Points on a hilly landscape, in no order, each with its height.
A ball rolls from a point to the lowest of its 2 nearest points, and stops where none of them is lower. Distance is the straight distance between rows; heights are no part of it.
q786 h=533: [ 42  -4  17  -4  29 -34  20  14   7  17   6 -26   4  23  27  43  11  17
  31   6  17]
q90 h=481: [-12 -13 -28   5  37  -8   8  16   0 -14 -10   5 -28  10 -32   1 -19 -18
   0  36 -12]
q735 h=396: [ 16  -4  -3 -11  11  -8  28  -1 -31 -28 -18  14  38  27  -7  11  10   8
   8  10   6]
q150 h=775: [ 25 -24  14  33 -10 -56  32  25  17 -12 -17 -10  -9  54  52 -16  24 -20
  12  -1 -31]
q590 h=346: [ -1   5  -3 -24  17 -27  46 -11   4   5 -24 -39   2  23  28 -12  22   7
   3   9 -18]
q649 h=178: [ 11   3 -23  12   1 -33  30  48 -12 -28  -4  24  -1  10  15  57 -11 -12
 -10 -11   4]
q117 h=211: [ -2  26 -19  17  13  11 -63 -20 -20  -6  39   6 -34  24 -27  12   4  48
  13 -47  32]
q749 h=255: [ 21   7 -19 -23  10 -53  -7   2 -24 -16  -6 -17  -1 -12   4 -14  19  11
 -19  34  -4]
q214 h=577: [-13 -25  14  -7 -48  -7  -7 -17  15  19  -3  13 -36 -43  39 -17 -19 -17
 -21  28 -27]
q968 h=269: [ -2  12  16  22  -7 -20  39  26  -1 -13 -23   5 -14 -18  19  24 -18 -11
 -19  -1 -21]
q270 h=652: [ 35 -30   2 -10   6 -60  28  24 -17 -32 -32   0   7 -18  53   0  -8 -14
  18 -13  -8]
q347 h=264: [ -9  32  12   1  38  16   1 -25   2  32   8   5  -1  24 -17  43 -28  41
  23  -6  24]
q819 h=338: [ 25 -42  24   1 -26 -38  11  -9   5 -18  -5 -40   1  22 -12 -44  18 -25
 -17  19 -57]
q700 h=617: [ 28  23  15   3   9  -1  28   9   5  32   1 -25 -22   9  15  -3  10  40
  33   8  32]
q249 h=188: [ 24  33 -27  -8   1  10 -36   3 -25  29   1 -14  28  -1   4  28  22   6
 -13 -48  16]
q216 h=612: [ -7 -26  17  -3 -23  -5  14 -10  31  30   0 -20 -18  -1  30  -4 -27 -30
 -22  37 -55]
q653 h=212: [ -5  48 -23   6  25  30 -34 -13 -19 -14  50  33 -16  -2 -29  52   3  54
  30 -35  13]
q220 h=224: [-16  23  31  30 -12   8  24  -6  26  20 -30   7 -13 -14 -18 -28   0 -25
  24  18  15]
q588 h=335: [ 22  10   6 -13  37  -8 -28 -18  -6   3 -12  -5  33 -32  37  18  12  -8
  -2  -4  42]
q790 h=227: [-10  52   7  48 -33  42 -30 -15   3  17 -12   4  -6   1 -48 -14 -31 -25
   5 -15 -37]
q616 h=788: [ 29  26 -13 -21 -13   4  22   4 -18  10  12   9 -13  23  22  54  39  28
  30  10  -4]
q530 h=124: [-40   3  14 -32  34  16 -19 -45  -5  20 -11   0 -18   2 -34   1  12   2
  13   4  -5]
q410 h=469: [  2 -33 -30   6  14 -30  16  16  -3 -19 -13   7  -4  -2   4 -40 -18  -8
  -1  68  -6]
q103 h=225: [-23  44 -24  18 -12  14   4 -32 -30   8 -34  20  16 -21 -29  22  18 -24
 -15 -30 -10]
q771 h=714: [ 29 -31  -1  14   9 -78   8  21  -5 -36 -25   5  -8  23  78 -30  21 -10
   9 -35 -43]
q828 h=133: [-24   6 -20   7  10  41 -11  -8   5  15  15  -2 -16 -25   7 -26   6  -9
 -28   5 -10]
q407 h=391: [  2 -28  -7  -4  -4  -4  22  -5   5  36 -31 -40  20  10  30 -42   9  -8
 -18  10 -23]
q58 h=185: [ 10  55 -18   5  16  -5  10 -16 -27 -12 -11   8  20  -4 -27  51  25  -2
  19 -38 -24]
q355 h=307: [ 19 -17  20   3  -6  18 -22 -16  -6  16 -25   6   7 -47  38  -8  -2 -14
 -39  -7  29]
q331 h=279: [ -3   3  41   9 -37  18  -8 -33  -7  13 -19  20 -19 -31  -6   5  15  -4
 -22  -8  32]
q543 h=272: [-26  41 -28 -18  10  -5 -31   1  -7   8   9  16  18   9 -20  43  -1  13
  27 -60  61]
q744 h=432: [ 11 -63  -8  10 -17 -16  11   6  25 -17 -25  20  22  -8  21 -35 -30 -40
  -4  52 -35]
q486 h=134: [ 10 -13  -5 -38  24 -55 -14   0  -8   8  27 -19 -26 -11  14  20 -44  40
 -29  24  16]
q426 h=459: [-19 -20  -8  -7 -23  45  -9  21  27  17 -21  -4  32  -3  12 -64 -15 -22
   3  12  -2]
q472 h=203: [-42  51   7  20 -25  38 -29 -24  -2  -1  -9   7 -10 -12 -51 -54 -11  -9
   3 -20   2]
q327 h=487: [-45 -33  24   6 -37  67 -15  -2  54  10  22   8  28  -9  12 -51 -12   4
   3  27  14]
q979 h=257: [-31 -11   7  -9 -26  -5  20   1  33  27 -18  -7 -10  23 -14 -38 -12 -17
  21  34 -15]
q267 h=603: [ -8 -25  12 -11   0  13  16 -17 -14   4   2  37 -35  -5   8  44   1  21
   5   6  38]
q776 h=437: [ -1 -59   4 -41  14 -16   9   2 -12  -9   1 -16   8  -8 -13   3  28  11
 -23  -7   2]
q834 h=160: [ -7 -17  -6 -50  28   0 -37 -10   2  34 -12 -23 -17   9  -3 -31  -9   1
  13  22 -10]
q59 h=528: [ 13  13  22  17   3 -11  35   0 -13 -14 -16  13   8 -20 -30  48  18  32
  21 -46  38]
q855 h=195: [-10  17 -14 -58  14 -36 -25 -17   0   5   1  -4  28  14  -9  43   9   2
  19 -20  38]
q856 h=231: [ 10 -12  26  44 -43   2  30  53  46 -37  26 -18  51 -10   0 -46  -6 -32
 -12  28 -12]
q313 h=205: [ 14   0 -22 -52  24 -35  -1  20 -31 -36  28  -5 -12 -15  -3  20  -7  21
 -23  13   0]
q489 h=466: [  6 -15 -12  11 -10  -6  11  18  -2   9 -22   8   4  37 -33  41  11   0
  30 -40 -11]
q537 h=360: [ 10  11 -28   0  51   1  19   9 -17 -39  12   5  48 -12 -16  41  -2  22
   0 -13  16]
q648 h=196: [-37  26 -17 -15  11  22  16  -6   2  28   1 -14 -33  -6  15   8 -15  25
 -14  -1 -12]
q382 h=330: [ 11 -29   6  24 -17  21  26  20   4   5  -1 -36  19  10 -15  -6  18 -16
 -32 -25 -33]
q417 h=651: [  1 -39   8  -1  -3   1  29  -5   2  16 -24  -4 -16  37  18  37 -23 -17
   5  19 -43]
q456 h=262: [-41  49 -17  -3   3  -2 -35  -9  -1  19   1   8 -38 -19  -5   8  -8  19
  16 -50  47]
q97 h=299: [ 20  21 -33   6  30  44 -19   8 -27 -36  35  32  22  -7 -18  43  23  41
   6  -3  34]
q750 h=261: [ 22  22  -3  43 -21  39 -16  -3  -3  37 -16   0   0  19 -22   8   5 -30
   3   2 -35]
q52 h=198: [-17   9  15   0 -23  22 -52  -3 -30  -2  19   4 -50  24 -44 -22 -22  10
 -16  -3  24]
q577 h=823: [  4 -15  -7  22 -32 -14  37  35  29   3 -17 -16  20  45  29 -56  18 -44
  19   5 -36]
q293 h=268: [  7 -42  17   7 -58  -3   7  51  46 -53  34 -19  58 -24  23 -35  -5 -32
 -14  15 -53]
q897 h=190: [-37  21  -3  13  20  -3 -26 -14   6  29  -7  -5 -19 -18  16 -27   5 -13
  -2 -10  40]
q727 h=218: [-13   4  24 -45 -56  13 -24  -2  -9  12   4  13 -34   4 -24 -27 -24  -7
 -14  13  -3]
q837 h=351: [  3 -16  16  10 -40  25  -7   6   5  -5  21 -33  12   4 -37 -35  12  -6
 -38  10  -8]
q473 h=276: [-39   4  -3   1  -1 -26  58   2   4  14 -16  -8  -2  18   8   7 -15  17
 -12  -8  -5]
q676 h=271: [ 26  51  19  -4 -14  17 -31   2 -34   3   6  23 -31 -26 -16  14   3  22
   0  -5  13]
q654 h=136: [-33  28  -5   7  53  48 -39 -46 -17 -12  32  25 -25 -19  -9  27 -17  37
   7 -21  19]
q941 h=207: [ 36  52 -31   4   9 -54  14  38 -17 -20  12  -2   8  28  10  46  -7 -18
  18 -21  -5]
q252 h=418: [ 29 -62  -9 -12  33  -5   8  -1   6  13 -31 -19  31  14  11   5   1   1
  -9  12  -4]
q596 h=878: [-31  11  19  24 -51  21  31  20  36 -26 -19  14  35  25 -25 -12 -26 -32
  13   2 -28]
q107 h=197: [-25 -19  -6 -54 -20 -17  -1 -13  -6  13 -29 -11  -7   1 -10 -45  13   8
  -3  32  -5]
q977 h=22: [ 38  53 -21 -22  22 -32  14  12   0 -28  19  11  42  20 -12  60  21   1
  39 -23 -14]
q558 h=352: [ 32  55 -28 -12  46 -10  -9  18  31 -14  72 -25  38   9 -34  35   0  25
  26   0  39]
q93 h=308: [ 28  11 -25  20   1  50  -1  -6 -30  11 -18  15  17  23  16  21  20 -11
  -2   0   3]
q766 h=378: [  4 -31  13  -2  10  41 -36 -13  -6  20   1  10 -11  15 -16   0  20   4
  24 -25  32]
q312 h=518: [ 10 -30 -16 -20 -17  -5  33   0 -28 -29 -15   4   8   5  22 -39  18  -8
  -4  21 -64]
q53 h=417: [ 30  23   0   3  40 -24  -2 -11  18   4  26   2  25 -13  19  54   9  -4
  23  10  42]
q98 h=381: [ 40 -33 -21   7   0  39  -5   9  -7  23   7   0  -2   2  15 -11  21 -10
   5  29 -23]
q697 h=81: [-15  12  -5  11  70  41 -37 -23 -17   8  16  -6 -31 -35 -15 -15   8   4
   1  -7  -5]
q985 h=500: [ 15  -2   3  30 -22  26  19  19   1  -8  -8  18  -6 -14 -46  18  15  29
  11 -42   5]
q8 h=192: [-12  19  16 -28  67  16 -15 -30 -11   0  33  -2   1 -17 -12  49 -19  25
  10  -5   1]
q747 h=122: [ 29  49  -2 -39  -1  -3 -22 -18 -16  -3  32  11  37  15  -3  46  22  15
   6 -20  34]
q263 h=604: [ 27 -27  10   1  37 -56  16  24  13   6 -18 -10  14 -18  40  24 -17  -5
   9  10  37]
q479 h=854: [-32 -20  29  11 -60  -3  45  26  43 -21 -11 -11  49  28  31 -36  -4 -42
   8   5 -40]
q77 h=719: [ 19  44   2 -10  13 -10  34  -9   5  -9  35 -10  15  27  -2  57  13  55
  33   8  30]
q95 h=809: [ 15 -44  32  30  -6 -44   9  26  10 -48 -11  42 -15  32  66 -38  34 -27
   0 -32 -73]
q964 h=413: [ -9   8  -4  -8  -4  25  20  -5 -17 -14 -35   8  28  -7 -15 -31  -2  -6
 -11  -7   1]
q731 h=566: [-16 -15   6 -14   3  -1  31   3   2  10   6   1 -11   2 -13  56   0  53
   0 -33  39]
q223 h=649: [-17  34  -1   5  17   1  14 -22  -4   3  12  33 -34 -45  12  47   2  17
  -3  27  36]
q471 h=179: [-45  29  11  30 -12  22 -42 -12 -13 -25  20  13 -30   9 -54 -17 -14  27
  -2 -46  27]
q772 h=590: [ 11 -45 -19  -9  39 -13 -23  10 -10  -1  11  -2 -16 -54  21   1 -23   1
 -25  19  12]
q513 h=189: [-25   1   1  -2  14 -22 -26 -12 -24  13  20 -22 -30  -8   6 -13 -54  13
 -42  33  -6]
q579 h=301: [-11 -28  14   2 -52  21  26  38  33 -16  15 -31  37 -18   0 -17 -11 -26
 -40 -21 -47]
q908 h=415: [ 12  -8 -27  10  20  13 -27  15   4  11   4  20  -6   9 -24  39   3   7
  28 -12  33]
q469 h=217: [-27  -7   4   1  16 -15 -59 -42 -14  19   5 -18 -26 -23   0 -32 -18 -28
 -48  11  -2]
q927 h=194: [-18  20   4  56 -35  16  37  21  45 -12  -4 -14  32 -16  -6 -49   2 -30
 -17  14  11]
q864 h=433: [ -7 -19   6 -15  -8   7  19  11   7  -6 -54   2  25 -21  -1 -67   4 -35
  14   8 -16]
q24 h=454: [ -6   4 -11  -4  39 -26  -6   2  -3 -12   4  17 -22   0 -53  35   2  -7
  20  19  32]
q201 h=540: [-15 -32   3 -19 -18  19 -35  -4  -6   9  20  11 -67 -21  29 -32 -15   8
 -24  16   7]
q621 h=294: [ 31 -39  -8  -2 -13 -51 -18 -14 -12   5 -12 -24  -6   6  -3 -30  11 -23
 -31  29 -13]
q484 h=388: [ 12 -53  11  14 -30   6  11  11  32  -2  16 -19  27  23  -8 -34  -2 -36
  -6  47 -58]
q584 h=140: [-28  14  27  44 -51  23  15 -15  55  18  19   1   3 -17 -11 -33   4 -16
  -2  21  28]
q288 h=565: [-18 -26   6 -14  46  -1 -48 -21 -11  -5  17   9 -50 -37  20 -32 -13  20
 -11   7  35]
q646 h=260: [ 19  63 -35  12  26  -6  -4  12  13  15  28 -28  32   8 -10  38  16  22
  13 -32  19]
q141 h=362: [ -2 -21  23  19 -14  40 -21 -12   3  17  -5  -6  10   1 -61 -20   2 -17
 -11 -33   9]
q815 h=249: [-33  22   3  13 -43  43  -1 -31  -6  18 -30  29  -4 -14 -21  11  13  -3
   8 -36  19]
q807 h=885: [ 11 -41   6  28 -21  -9  33  24   2 -45 -10  40  -1  32  59 -33 -15 -24
   1  -1 -63]
q184 h=664: [ 15  28   3 -19  27  -5   7 -11 -19   2  30 -17  -7   4  18   8   7  58
  -4   6  32]
q224 h=241: [ 23  25  27  -8 -25  -9 -32  -5 -34  -1  -8  11 -32   5 -12   0 -31  -6
 -25  31 -15]
q600 h=514: [-47 -37  22 -18 -29  44 -43  -8  12   0  32   6 -19 -10   7 -57 -27   7
  -9   5  10]
q163 h=440: [ 17 -31  -8 -19   9 -30  34 -11   7   6 -36   9  -1   9  57 -13  23 -18
  27  19 -46]

For each start below, name the point where the ball stops.
q410 => q486
q731 => q584
q90 => q584
q53 => q977

Call two points neighbours if one is among the 2 nearest of the other. Go from one point of each pair to the other, from neighbour to neighbour, staying as low as possible. Name the highest point that can't be avoided.
q697, q977 => q473
q471, q654 => q653
q747, q697 => q543
q649, q977 => q941
